A landscape with many valleys, sampled at points; each row gives a point and its height.
A ball rolls from a point to the lowest of its 2 nearest points, and stops where none of them is lower. Distance is the straight distance between rows; heights are no part of it.
Kero:  -3  10   4  -2  -6  -6  -3 -14  12  21  10   6   6   3   8 -17  -1  -7 -12   3   7  -4 -10  -4   2  -3  14  -7 -11   7  -4   1 -10  -8  20  -1   5   1   4  h=5.24
bodu:  -5   6 -13 -18  -2   2   9  21 -15   4  11   3   8   4  -7  -8  -2 -19   4   5  16  -3 -23  -3  11  -2 -19  -1   6   3  -2   4   1  -9 -12   0  -3 -14  -4  h=5.59
Mibe: -16   4  -6 -12  -8   3  13  11  -9   4  16  -2   1   5 -15   0  -7   0   5   1  -2  -9 -16 -11  13  -1 -22 -20  10  -1 -14   1  -7  -8   3  -7   0  -2 -12  h=4.74
Bar:  16  -9  -2  19  14  15  -7   4  -9 -13  -8   7  -3  -4  -7  29  16 -13  25 -11  -8  12   5  -8  10   6 -13  15  18 -12   5 -13  24   2 -10  -3  20 -16 -28  h=5.64
Sinep:  -5  -8   0  -2   4  10   4  11  -8 -23  12   4 -11   5   1   7 -20 -19  20  -1 -20 -18 -10   1   3  11 -19 -21   8  -1   5  16  -9 -15   1  -4   4 -13 -15  h=5.08
zeger: -10   7  -7  -5  -8   8  10   9 -14  12  17   2   9  12  -4  -9   7 -26   7   7  22   5 -42  -7   4   5  -4  10  -1  11   4   2 -13  -1  -1   1   0   6  -8  h=6.13
Bezak:  -9   4  27   7  15 -11  -9 -23  11  24   5  12  -2  -7   4   5   4  11   0  -2 -11   5  18   6   3   4   0 -11  -6   2 -10   8 -18  -8  23  -7   6  -1   7  h=4.03
lem: -15 -15  11  11  11  12  -3  -5 -19  -2   4   4  -5   9   4  17  -5 -13  15  -5 -12  10  -5  11  11  11 -13   9  17  -5  -1   9 -13   5  -8   7   1 -15  -2  h=9.20
Murub:  -4   0 -14  -7 -11  -3   5  14  -4 -28 -13   2  12   2  -2 -30  -6   6 -20   2   2   2  -8  14  -7   5   2  10  -9  12  15  15 -10  12 -16  16 -29   1  14  h=6.89
Suno:  10  -1  19  17   4   0 -20 -12  -9  18   3 -12  -4  -7 -10  12 -16  -2  -1  -7   0  -5  10  12  -2  -4  20   2   9   9  -3  -9   0 -20   3   1  12  -8   9  h=2.49
gipe:  17  -6 -18   4   0   7  -2  11  -1 -31  -6  -1   5 -23   7  -4  16  -5  -1  12   4   6   9   7 -40   5 -10  18 -13   7  10  -6   2  11 -11  12 -18  -7   0  h=7.89
Fima:  -4   5  -6   5  -2  11  15  -3   7  19   2   8   8   0  -1  -7  25  -2   3   1  19   6 -16   0  11  -2 -21  -2  -3  -5  -5 -13 -18   1   4   8  -1 -15   0  h=7.03
Fet:   9   0 -18  -5 -14   7  10  -3   8   0   0   3   2  12   9 -18  -1  -3 -14   3  16  -8 -15  -5   0  -5  10   8 -14   4  14   0   7  11  -3   9   5  12  12  h=6.20
Nov:  16  -9   4  13  12   8  -8   2   5 -17  -2   6 -10  -1  -8  24   7  -8  25 -17 -17  -3   9  -7  11   5 -17  -8  15  -3   0  -5  15  -4   2  -8  18  -5 -32  h=6.42
masaf:  12  -4  -4  -4  -2   0 -11   3  -3   3 -13  -7   4  -4   7   0 -10  -9 -16  11  19   0  10   1  -9 -13   6  22  -9   3  16   1  21   2 -25   8   8  -7  12  h=4.29
meki:   4  -9   0  -2  -2  -6 -12  -9  10  -5   9   1   2   0  14  -9 -10  -9  -2   9 -10 -12  -6   2 -20  -4  14   2 -18   4  10   6   1  -2   8   4 -11  12  -2  h=7.06
Vori:  10  -6 -12  14   7  31  11  -7  -4   2  -2  20  -6  15   9  17  -3 -18  19  -9  -6   3  -1   2  17   8  -2   6  14 -11   9  -6  14   3  -3  13  32  -9  -1  h=7.14
Lubod:  -5   4  14   4  12  -7   1 -14  14   9  -7  10   0  -6   4  -4   7  11  -6   0  -6   5  21  11   5   0 -12 -12 -15  -3  -5  10 -18   0  11   4   2 -10  10  h=2.78
dipas:  -1 -18  -2   7   3  15   7   7  -3 -35   4   6 -18   2  11   8  -2 -13  17   2 -27  -6   3   6  -5  12 -27 -14   0  -7   8  21  -7  -2  -2   4   4 -15 -10  h=4.14
dulel: -15  11   4 -17   2 -20  -6   8  -7 -12  -7 -10   9 -11 -11   4  11  24   2  -5   0   3  15  -6   4  -3  -4  -2  13  -9 -13  -4   5   7  -8 -11 -25   8  -3  h=8.41
potub: -19  14  24   0 -14  -5   8  -4  -1  16  18  -3   6  -9 -13 -17  -5  -3  -7   2  -7   0 -16   2   7   1  -1 -21   0  17 -16   4 -28 -14  22  -3  -5 -10  -3  h=4.41
lik:   2  -8  10   0  14  -2  -3 -15  -4  27   3  -9  -4  15   1  12 -16  23  -9  -4  -2  11  13   2  10   3  14   5  -2   0 -15   7  -2   5   4   2  12  12   8  h=3.35
Narek:  15  -6  22  13  30   0 -10  -5 -14  -3  -8 -17 -15   1 -12  26   7  27   3 -16 -17  17  34   9  10   9 -18  -7  15   2  -5   7  -2  -5   3   2  16 -10  -7  h=6.14
rera:  19  -7 -26  -4  -1   8   4  16   0 -34   1  -1  -3 -11  -1  13  15   4   6   4   1   2   4 -17 -21  10  -2   9   1  -9   5  -6  34   9 -22  -1  -2   7 -19  h=7.42
Tuv: -15 -22  14  21   4  19  10 -15  -6  -1   6   3  -9  15   5  18  13  -4  14  -5 -18  13 -11   6   6  17 -18   0   4  -3  -3  11 -24  12   7   2   6   4 -12  h=8.91
raf: -10   1   1  -8  -6 -13   6  -7   7 -14 -10   4   4   5   8 -16 -13  23 -14  -8 -17 -12   3  10  -3   3  17 -12  -6   1   0   8 -10  13  11  -1 -16  12  14  h=4.93
febi:  13   5 -25  -8  -9  -1   1   8   7 -21  -9  -3   3  -4   6  -3  -2  13  -8  -1   5 -11   6  -9 -14  -2  17  10  -3  -6  10 -10  26  13 -14   1  -5  14  10  h=7.47
fup:   6  11  -6  10 -10  -1   4 -15  17  11  -1   5   5   9  19 -23   0  -4 -20   4  13  -9 -11   2  -6  -4  16   2 -23   4  10   0  -9   0  13   8  11   7  12  h=5.74
fulon:  16   2 -16   9  -9   3  10 -10  16  -9   1  -8 -10   1  -3  -2   4  17   6  -9  -1 -11  -3  -5  -4  -6  23 -15  -2   0  -6 -25  11   4  16  -8   7  21  -5  h=6.27
kaza:  27  -7 -28  10  -8  15   8  -2  14 -17   2  -4  -9   0  -5   6  10   3   7  -6   6 -12   0 -11  -6  -2  15  -2   3  -1   3 -19  26   3   3  -3  18  20 -12  h=6.76
sesep:   1   9  -5  -1  -2  -9  -9   7  -1  -7   4  -2  13 -18  -8  -2  13  -9  11   1  11  -6   0  -8 -13 -11  -7   1  -1  -2   1 -12  11 -10  -6  -6 -12  -2 -10  h=8.19
dakur:  -5  -2  -9  -6  -2   0   6  -8   3   9   7   4  10  10   7   0  21  -9  -2   4  17   9 -14 -11   2   0  -6  26  -6 -13  -2  -1   3  15 -13   4  -5   9  -5  h=7.01
Tanaz:  -1   1  10   1  13 -13  -7 -11   1  28  -6 -19  -4   7  -2   6 -15  25 -15  -4   4  10  12  -2   4  -4  33  11  -1   0 -14  -5   7   5   6  -6   4  28  13  h=2.14
nugul: -19 -10   6 -15   0  -6  14  -8   1 -16 -11  -7  -7  22   9  -5  -6  28 -12  -5 -21   7   9   8   7  13 -12  -6  -3  -9  -8  26 -15  24  -6   2  -9  14  14  h=5.43
bibam:  -6   1  11   9  -6   0  -1  -3 -13   5   2 -19   1  -2 -22   3   3  22  -6  -8   1   8   1   5   6  -3   5   1   6   9 -14  -8  -7   2  -3   1 -10   7   9  h=8.21
nutar:   0  -2  -9   9  -1  31  12   0 -17   8   9  12  -2  22   6  14 -11 -27  23  -2   7   3 -14  -2  12  15  10  13  21  -6   9  -1   3  -4  -6  10  26  -1   3  h=6.80
Peza:   6 -14 -20  -3   1  15   7  14   0 -25  15   4  -7   3   1  12  16  -8  20   3  -6  -3  -9  -8 -13  14  -3   6   0  -7   8   6  23   6 -15  -2   0  15 -28  h=7.66
kede:  -3 -16  -8  -4  -8  10  13   6   0  -5  24  -1 -13  17   4   1 -12 -11  16  10 -14  -9 -26  -1 -12  13  19  -9  -2   2   2  13   2   1   9  -2  -1  33 -17  h=7.15
voza:   9   6  -3  -6   8  -8   3  10  11   2 -22  15   0 -19   3   1   7  11 -11   8   0   8  38   2   3 -14 -21  -8 -13 -12   2  -2   9  -1  -3  10   2 -22  18  h=5.79
Mefi:   0   3  12  -2  14  -9  -9  10  -8  13 -17  -7   7 -16 -18   1   1  14 -14   2  10  19  23  15   8 -11 -15   3   6   2  -5   1  -7  -4 -15   5  -9 -18  17  h=5.35
Mibu:  13   3   1  18  16  14  -6  10  -8  -4 -14  15  -3  -9  13  14 -14 -18  15  -5  -9   6  18  16   3   2 -17   5  17 -10   8 -13   5  -9 -10  18  15 -43   8  h=3.61
seb:   3 -15   3  -9   3  -4  -8  -6   3   2   5   6  -1  14  20 -11 -28 -12 -14   9 -15 -12  -4  10  -8   3  18   6 -17   6  14  21  -1  -5   0   4   2   5   7  h=6.61
lef:   1   8   3  12   4   3   1  -3   6  21  -5  10  13 -12   6  -8  26 -13   1   5  21   9 -11   6   4  -8 -10  17 -11  -4   9 -14 -17  -5   1  11  -5 -22  11  h=7.36
tud:   6  -1   6  14  11  -4 -14   1   6  -8 -10  17   7 -28   6   9  22 -18  17   7   3   9  15   3 -19  -4 -20  12  -5  -5  12 -15   3  -4  -1   6 -12 -24  -4  h=8.58
kefe:  15 -10   5  25  -3  21  14  -2  -7   9   3 -11 -13   6 -30  21  16  16  11 -18  -4  13   1   2  15   5   0  -9  14   9 -13 -11   1  -4   5  -3  20   7 -10  h=8.45
vufuf:   5 -11   0  12   4  15  13  -5  -5  -7  -2 -10 -12   6 -12  14  19  18   8 -14 -13   7   6   4  13   4 -21 -19   8   3 -13   1 -11   4   6   4  13  -1  -7  h=8.09
bug:   3   2 -23 -13  -9   5  15  23  -7 -32  -2   0   7  -2   2 -18   0   8  -4   6   0  -8 -10   3 -17   5  -6   0  -5   5  12   8   5   8 -18  10 -24   3   7  h=7.13
Lepes:  -3   1 -22 -11 -13  -6  14  -6  11   3   1   3   1  19  14 -15   9  -1 -11   4  19   0 -24 -17   3   3  13  23 -15 -11   7   0   7  21  -5   2  -1  29   0  h=6.60
Loga:   7  -9 -11  -4  -3  21  12   8 -12   4   9   6  -4  21   0   5  -4 -13   4   7   6   6  -9   7   4   8  -2  12   4  -2   7   8   4   4 -18   9  10  -3   8  h=6.44
gatad: -11   6  16 -14   0 -25 -12   5  -1  32   7 -16  -4   2  -9  -4 -30   7 -10   6  -4  -1  -2  -6   8  -5  29 -13   5   7 -19  -4  -2  -7  19 -16   0  16  -1  h=2.79
fomar:   8  -4  -8   6   0  16   0  -8   7   0   6  12  -2   7  20   2 -11 -20  11   1   2 -18  -6  -3  -5   1   7  -3  -5   1   8  -4   6 -12   9   2  21  -5  -5  h=6.29
pim:  15 -12 -18   9   0  32  18 -13   9   5   3  16 -17  20   8  16   7  -9  11  -1   9   1  -2  -5  13   4   5   1   3 -10   6  -2  19   8  -1   0  35   9  -8  h=7.50
tuma: -13  -9  12   0   2  -5 -10  10 -23 -10  12 -16   0   0 -17  10  -9 -11   2   3  -6   5 -10  11  -4   1  -7  10   9   9  -2  13  -9 -10 -18  -2 -18  -4  -7  h=8.93
Zoza:   4   3   3  -5  11  -5 -14  13 -13  11  -5 -11   8 -11 -15  14   1  -1  -6   3  14   7  14  -4   2 -13  -8  10  12  -5   0  -9  18  -9 -24  -3  -4 -14   3  h=4.15
sogi:   1  16  14  13   0  -2  -5  -6   6  20  -1   7  16 -15  -1 -22  12 -16 -11   6  11   4  -6  14  -4 -12  -5   8  -7   9  12  -6 -23 -14   4   8  -7 -22  18  h=7.63
Tuzug:   0 -21  -9   0   3  14   3   2   1  -8  19   9 -11  12  10  11  -5 -22  29   3 -11  -7 -23  -7  -7  16   5  -2   3  -2   5  14   7   0   0  -8   3  14 -23  h=7.43
kito:  -9 -14   9  18 -12  18  15 -20   1  28  17   0  -7  16   4   6   3 -11   7   1   5  11 -26  -7   6  11  22  14  -3   4  -6  -5 -11  11   9  -1  13  18  -7  h=8.53
Fugis:   9  -7  -3   5   4   1   2  12   2  -4 -17  10  11 -24   9  -5  12 -17  -1  15  14   8   9   6 -24  -4 -17  23 -16   1  17  -1  -2   0  -7  17 -15 -25   8  h=8.20
Vilo:  -6  11  19  -1  -1 -16  -2 -16  15   6  -5   0   1  -6   1 -21  -7  17 -16  -4 -15  -6   6  11  -7  -4  34 -12  -7   8  -9   2 -15  -1  23  -3 -11  15  16  h=4.17
mitu:  -8  -8   9  -6   7   0   5  12 -10  -8 -17 -12  -2   0 -15  -4   3  25 -23   2   1  19  11  20   9  -5 -19   2   7  -1 -11  11 -21   7 -18  13  -9 -18  21  h=6.11
feg:  -4  -6  -3   2 -11  10  12 -17   4  31  11   1  -5  29   6   2   0  -5  -6   7  16  10 -23 -14  17   5  18  12 -11  -2  -5   0   0  18   6  -1  16  18  -1  h=8.39
zut:  -3   4  -9 -12  -7  -8  -7   1   4  13   3  -2   5   0  18 -14   3 -28  -1   9  26  -8 -19 -20  -1  -7  12   9  -6   4  10  -2  10  -5   3 -10   5  12 -11  h=6.71
nek:  -3  -2  -3   0   9   4  -2  -1   1  13  -3   7  13  -7   6   1  20 -16  -2   9  24  14 -13   0   1  -8 -15  33  -7  -9   5  -7  -3  11 -15   6  -7 -13   0  h=7.34
zufu:  11   4 -17  -1  -5  14  14 -11  11   9   1   2 -10  12   7   4  16   3  -4  -1  23  -1  -5 -17  12  -4   6   2  -1 -12  -3 -10  12  10   2  -1  26  14   0  h=7.90
Vib: -20   1   3 -11 -13 -14  -1   7  -7 -10  12  -8   4   6  -5 -20 -12  -5  -7   4  -9  -4 -23   6 -13   4  12   1  -6  13  -1  11 -14  -1   0   0 -29  18  -5  h=7.73
molid:   1   1  -7  -1 -17  15  12 -11   6  23  11   0  -5  17   8   8  10 -10  -2   1  29   6 -24 -27  16   0   7   7   4  -8  -6 -12   7   7   8 -14  29  17 -12  h=8.18
neb:  -3  13  -9 -15  -2 -14  -5   8   2 -29  -9   0   0  -7   0   2   5  25  10  -9 -13 -19   8  -8  -5  -1   7 -13   7 -12  -2  -4  16  13   5 -15 -26  10  -5  h=7.96
pul:   7   3   0  -2   3  -3 -17   5  -9  -4   8 -12  10 -15  -4  -5  -2 -23  15   2  13 -12 -18   2 -25  -5   8  11  -1  12  16  -5   8 -18  -5  -4  -8   2  -4  h=8.47
meli:   3   1  -8  -1  -3  -7 -11  24  -7 -27  -5  -8  10 -24  -9  -1  16   4  -1   6   7  12   9   0 -29   0 -14  17   4  -1   1  -6   0  10 -19   3 -32  -7   1  h=7.65
Vor:   3   9 -22  -9  -8  -2   4  28  -7 -34 -16  -2   6 -18  -6 -11   9  13 -10   1   3  -4   5   0 -14   2 -15  -1   9  -1   3 -10   5  10 -17   4 -29 -11   8  h=7.38
dar:  -5  -4  -1  -8  -5 -16  -3   3   2 -13  15  -4   2   4  14 -19 -16 -10   3   6 -15 -15 -23   0 -22   5  23  -7 -12  11   5  12  -7  -5   7  -4 -21  23  -9  h=7.46
Zene:   9  -1   2  -4   9   0 -17  20 -14   4 -12  -4   5 -16  -1  17  -3 -16   0   8  14   5  17   0  -6 -10  -5  27   7  -5  10  -6  25  -4 -30   6   5 -20   2  h=2.93
pipez:   1  20  -2  -7   0 -18  -9   3   9  11 -14   2  13 -12  -4  -6   6   9  -8  -3  16   0  23  -7   1 -14   4  -3   0  -9   0  -8  14   0  -2  -6  -3   6  12  h=7.51
didu:   0   1  29  14  11  -5  -8  -7  -5   7   3  -3 -13  -8 -13  14 -11   7  11 -13 -19  -3  12  10   7   6  -5 -28  17   9 -14  -1 -10 -21  23 -12  17 -11 -10  h=0.75
Leme:  -4  24 -21  -9 -10 -10  14   0  13  -2  -3   4  12   0   6 -22  19   9  -3  -3  21 -11 -10 -15   5 -12  -4  -2  -9  -7  -2 -18   1   9   5  -4  -7   9   3  h=6.08
fabad:  -3  -7  -4 -12   4   3  -4   6  -3  11 -15   8   5  11  12  -8 -18 -20 -15  12  18   8  -5   6  10  -7  -3  27  -8   7  17  15  11   1 -24  14   9 -18   8  h=5.34
ranan:  28  -1 -27   3  -6  10   2   2  11 -27  -6  -3  -4  -9   8   5  13   4  -1   5   9   0   6 -14 -23   2  10  15  -5  -3  11 -19  33  14 -16   2   9  11  -7  h=7.16
Sifo:  -9 -12  14   2   5   0  -4  -2 -14 -12   4 -10  -8   5  -4  10  -1   3   2   0 -12   8   4  12   0   2 -19   1   7   3  -7  12 -16   2  -7   4  -6  -9  -1  h=9.25
Vipov:   7  10 -16 -10  -2 -11  -7  12   9 -19  -2  -2  10 -16   8 -13   6  -5   6   2   4 -13  -1 -11 -23  -5   9   4  -8  -6  14  -6  17  -2  -8  -6 -18  12  -5  h=7.82
Safis:  10   2  11  -8   8 -10 -17  -4   5  -1  -2   0  -6  -6   1  -1 -25   0  -9  -1 -15 -14  25   9  -4  -7  12 -15  -2   1   2  10  11 -17   4  -2   6  -9  14  h=4.75
Dozos:  -4   0  -5  -8  -1  -3   3  10  -5 -18 -19  -6   7  -2 -10 -14  -4  18 -24   3  -2  14   5  17  -2  -1  -7  11   0   5   2  10 -14  12 -17  14 -25  -6  18  h=6.58
Falum:   3   9  -9  -2   2  -8   2   6   7 -26 -13   1  -3 -10  -3   3   5  28   4 -12 -14  -8  23  -4   1   0 -11 -27   3  -7  -8  -4   6   0   9  -7  -9   1  -3  h=7.48
niv:   2  -5  -4  -2   0  -3  -4  -7  13 -11  -6  12   6  -8  14  -1  14   4   6   8  -4  -2  19  -2 -12   1 -12   0 -18  -7   7   1   5   5  -2   5 -13  -2  -7  h=5.44
giru: -19  -2  -2 -21  -3 -12   7   2  -5 -31 -21  -4  -1  13   5  -6  -9  28 -11  -9 -18  -4   4   4   5   8   2  -3   7  -6  -2  21 -10  26  -3  -8 -23   9  14  h=5.76
vodi:  -8   0  15   6  13  -9 -22  -8   5   7  -2  16   4 -16   7  17  10 -18  23   5  -2   6  13   3  -5  -4 -11  15  -3 -10   9  -4   2  -4  -1  -8  -9 -12  -7  h=8.94
noge:   1  12  -3   0  -4  -6  -1  -3  13  11   8  -9  -3   0  -5  -3  -3  16   1  -7  -2 -12  -3 -13   5  -8  22 -23   0  -1 -16 -15   4  -8  24 -17  10  15  -8  h=5.68
fol: -15  23  17 -10  -2 -24 -10   6   0  39   4  -5   9 -10 -19 -10 -15   7 -16  -1  12   2   4  -9  15 -11  14 -12   8   8 -11  -3  -4 -12  18 -17   1   6   5  h=4.09
Dolot: -10 -19  22  21  -5  19   7 -17  -6  17  12   4 -10  14   3  11 -10  -9  10  -5 -14   5 -17   7   4  16  11   0   4  10  -7   5 -22   5  15   0  12   2  -2  h=8.68
fureg:   1  -1  -3  -5   1   3  13  -6  12  -8  -3  13   2  -4  11 -10   4   9  -3   3 -10  -7   9   8  -2   3 -21 -18 -14 -10   2   6 -10  -2   6   7  -2 -12   4  h=4.33
Gasab:  -7   4   9  -6   2 -11 -19  12 -17   1   9 -11  16 -10  -8  -2  -9 -25   2   3   6  -2 -12   7 -13  -6   6  14   4  11   9   9  -4 -16 -13  -2 -19  -7  -5  h=8.69
pifa:  21  -8  13  17  20   3  -1 -12   3 -17 -13  -8 -15  -1   0  13  11  34  -1 -13 -17  13  36   5  -3  10 -18 -14   3  -1  -6   5  -6   0  13   5  10  -3   1  h=7.02
tapup:   0   9   5  12   0  11   5 -13   3  17   4  11   4   2   6   0 -10 -12   2  -2   3  -5  -7   2  11   1   3  -6   1   2   0  -6 -11 -10  14   0  21 -22   9  h=5.80
peme:  -9  10  27   9  -1  -8  -8 -26  16  34   9  10   4  -3  10  -6  -1  -7  -4   5  -1   5  -4   5   1   1  13  -4 -10   5  -7  -2 -20  -6  30  -7   7  -4   5  h=4.73
Mer: -20   4  29   7  -8   6   4 -12  -5  14  16  10   1   1  -1 -10 -16 -13  -2  -2 -17  -3 -18   6   4  11  -1 -14   7  15 -10   8 -32 -11  24   1   8 -22   2  h=4.88
Bafeg:   1 -11  -5  -2 -12  14   9   0 -11  -2  15  -6  -9  17  -5   1 -14  -1   1  -3  -6  -6 -11   7   0   5   9  -7  -1   7  -2   9   2   1  -4   7   3  14   0  h=6.82
figut:  -2   5 -14   0 -13   6  17   9 -13   1  12  -9   5   6 -23   3  19  -2   3   0  21   9 -25  -9   7   1   2   9  11   5  -4 -15   7   1 -16   4  -2  14  -1  h=8.89
Dibul: -12  15  10  -3  -3 -10  -1  -1   1  15   8  -2   1 -11 -13   1  -2   5   0  -2  -6  -5  -1  -6  10  -2 -13 -26   7   6 -18  -4 -16 -16  16 -13   0  -8  -4  h=3.57
pak:  -3  -9 -13 -17   1   9  10  10  -7   3  -3   5   7  17   5  -9  -3 -12 -14  12  12   9 -10   7  11   0  -9  19  -7  -1   8  17   5   9 -24  15   1  -3   7  h=6.00
Zud:   0   1  15   0  -8 -10 -18  -4  -8  26   9 -16  -4   3  -5   1 -24  -5  -7   3   5  -4  -8   0   3 -10  32  -2   3  11  -7  -9   6 -13   8 -11  12   4   2  h=0.99
Saseb:  13  -2  -7   8   4  11  -7  -3   5 -10   0   5  -4  -6   1  16   2 -12  19  -4  -3 -12   6  -4   3  -3  -9  -7   2  -1   4 -10  19 -10   4  -4  18 -10 -14  h=6.85
keza:   0 -13 -10   3   1  -3  -4  -2   9 -34  -1   2  -2  -4   6   8  17  10  12  -3 -15  -1  13  -9 -16   9  -7   1  -4 -10  -3   4   9  14  -1   1 -18  12 -17  h=6.26
Mev:  -8  33  -1 -15  -8 -22   1   2   9  19  -3  -2  10 -10  -8 -13  -4  17  -9  -1  12  -8  -3 -17  15 -10  13 -19   6  -2 -12 -11  -3  -4  23 -19  -2  12   5  h=4.94
zigu: -12  10  -1  -3 -14 -12  12   2  -9   1   3 -14   8   4 -12 -14  -2  14  -9 -10  -2  -2 -22   3   3   2  18   3   0   8  -9  -9 -12   9   1   0 -22  19   8  h=7.97
kuvel: -12  13  -4 -10 -11 -29  -9  -4  18  13  -1   0   7   4  13 -20   2 -12  -6   9  19  -8 -14 -21  -1 -11  21   4 -11  -4   6  -7   2   3  15 -12  -6  25  -7  h=7.30
gevas:   5  -6  11   1  16  -4  -9   5 -21  -3   2 -21 -12   1 -22  20 -10  23   1 -15 -12   3  18  -2   7   2  -5 -11  17   1 -16   2   7  -7  -3  -6   5   2  -7  h=4.61
Lizi:   1   8  -4 -13   2  -1  -7   5 -10  15  -9   0  10   4  16 -13  -5 -33  -6   8  34   0 -19 -10   8  -6   2  26  -5   8  21   2   7  -8 -13  -2  15  -9  -1  h=6.15
palot:   5  18 -13  -9   2 -11  -1  18   4 -12 -16   7   7 -19  -9  -1   6  21  -5   0   4  -2  35  -5  -2  -7 -17 -15   2 -13  -2  -7  16   2  -6   0  -8  -8   8  h=6.79
tuvob:  -7  27 -10  -6  -7 -16   9  -2  11  16  -6  -3  10  -2   1 -14  14  22  -6 -11  17  -2  -7 -22  19  -8  10  -6   1  -9  -8 -18   0  13  15 -12   1  12   8  h=5.51
ropag: -10 -10  -6 -19  -4 -14  -2   0  12   7  -7   1   2  22  16 -18 -28   5 -19   5 -12  -3   0   0   8   0  21   3 -13   1   3  21   5   7  -3   0  -6  15   4  h=5.93
pulog:  20 -13   1  19   6  16  10 -10   9 -19  -4   4 -14   3   2  10  14  12   9 -11 -20   2  20   5   3   7 -21 -17  -2  -2   0   1   2   5  10   8  13  -4 -10  h=7.64
finad:   5   1  -1 -11   7  -8   1  17   2  -6 -19  12   5 -17   2  -7  -9  -5 -15  11  -3  -2  28  14  -3 -14 -21 -10  -7  -1   8   7   3  -6 -12  13  -4 -32  15  h=4.21
keki: -14 -20   7  -2   0   3  10 -14   2 -19   4  -4 -17  19  12   5  -2  12   1   0 -27  -1   2   2   1  13 -11 -11  -6 -10  -5  26 -15  16   4   2   0  15  -2  h=4.16
fose:  -7   2   8   6  -4 -14 -15   5 -14 -19  -8 -19   1 -16 -18   4   5  26  -6  -5  -4   6  18   6  -7  -3   0   6  14   2  -7  -4  -3   7 -10  -4 -24   1   4  h=8.48
Farem:  -9 -23  -2  -7  -3  16  12   1  -6 -20   7   4 -15  25   8   6  -4  -3   9   7 -24  -2  -3   4   6  13 -22 -12  -1  -7   1  29  -9   7  -4   6   1   1  -3  h=2.81
Nugo:  -9  12  25  17   0  -1  -1 -13   6  21   9   2  -8 -15 -16  11   2   7  12  -9 -13   0  -3   7   6   4  -6 -21   9  14 -18  -7 -22 -22  30 -11  13 -10  -8  h=2.39
vufel:  18  -2 -14  17  -8  23  11   1  -9  -7   8  -9  -3   4 -27  16  25   7  10  -9   8  11  -6  -2   4   0  -2   5  16   3  -9 -19  14   2 -10   1   9   9 -12  h=8.70
Pubir:  12   5  11   3  -1 -10 -19  -4   1   0   2 -10   0 -12 -10  -4 -14   7 -11   0  -8 -12  18  13 -14 -13  20  -4   1  10   1  -3   6 -16   0  -1  -6  -1  14  h=3.68
Tila:   7  -6  16   5   4  -1 -14   5 -13  -4   5 -16 -14  -3 -15  19 -19   7  10  -9 -20  -7  12   6   4   1   3 -25  17   8 -13   0   3 -20   5  -9  11  -1  -8  h=3.00
Ved: -15  -3  26  -4  15 -15 -24  -7   1  11   2  13   1  -7   3  15  -8 -10  11   3 -10  -1  18   5   2  -1  -9   1   0  -6   3   9  -5 -10   1 -10 -10  -9  -4  h=9.30
Zat:  -9   2  -6   5  -7  16  18  -4   7  11  16  13   8   8   8  -8  14 -20  13   4   7  -5 -29  -8   7   5 -13  -5  -6   4   3  -1 -15  -1  14   0   4  -1 -12  h=6.56
ribu: -11  24   4  -7  -4 -29 -15  -1  15  18  -5   4   7  -8   5 -16   6  -6  -7   6  20  -4   8 -14  -2 -22  13  -5 -10  -8  13  -5   6  -8  14 -20  -6  15   8  h=7.91
zos:  20  -9  -1  19  14  17  -3   0  -7  -9 -13  11  -7  -6  -2  28  13  -9  15  -3  -2  13  13   4   3   2 -17  20  18 -12   6 -18  11   3 -11   9  14 -28  -4  h=4.86
Dorur:  -1   2  11   3  -7 -15  -2 -15  10  23  -3 -16  -7   7  -1 -12 -14  18 -19   1  -6   1  -4   6  -4  -1  46  -4  -6  11 -12  -9 -10   5  18  -2   3  21  18  h=3.42
Tofut: -11  -5  -7 -23  -5  -8   7  -2   9   9  -7  10   5  21  11 -19 -20   5 -25   5  -6  -1   0   2  19  -1  -6  -3 -16   0   2  26  -5   9  -7   6  -4   0   4  h=6.70
lomo:   5   2  10  -3  15   2 -10  16  -9   4 -12   8  -2 -13   3   3 -18 -16  -2   2  -6   0  20  17   1  -6 -17   3   9  -2   7   4   1 -15 -13  11   4 -39  15  h=1.77

Where does a ball stop that starts at each point below?
Zat => didu
vodi => Zene
fose => ropag
tuma => ranan
dakur => Lubod
vufel => didu
Saseb => Lubod
pim => Zene
dulel => lomo
figut => didu
lem => Zene
Tuzug => Zene
kaza => Zud

Call two points neighbours if one is among the 2 nearest of the other. Go from one point of each pair to the other, from neighbour to neighbour, staying as low as possible. Name the highest point that can't be avoided.
Farem and Tanaz => giru
ropag and Zud => Peza
Lubod and Farem => bibam
ropag and Zene => Tofut
Lubod and lomo => Saseb
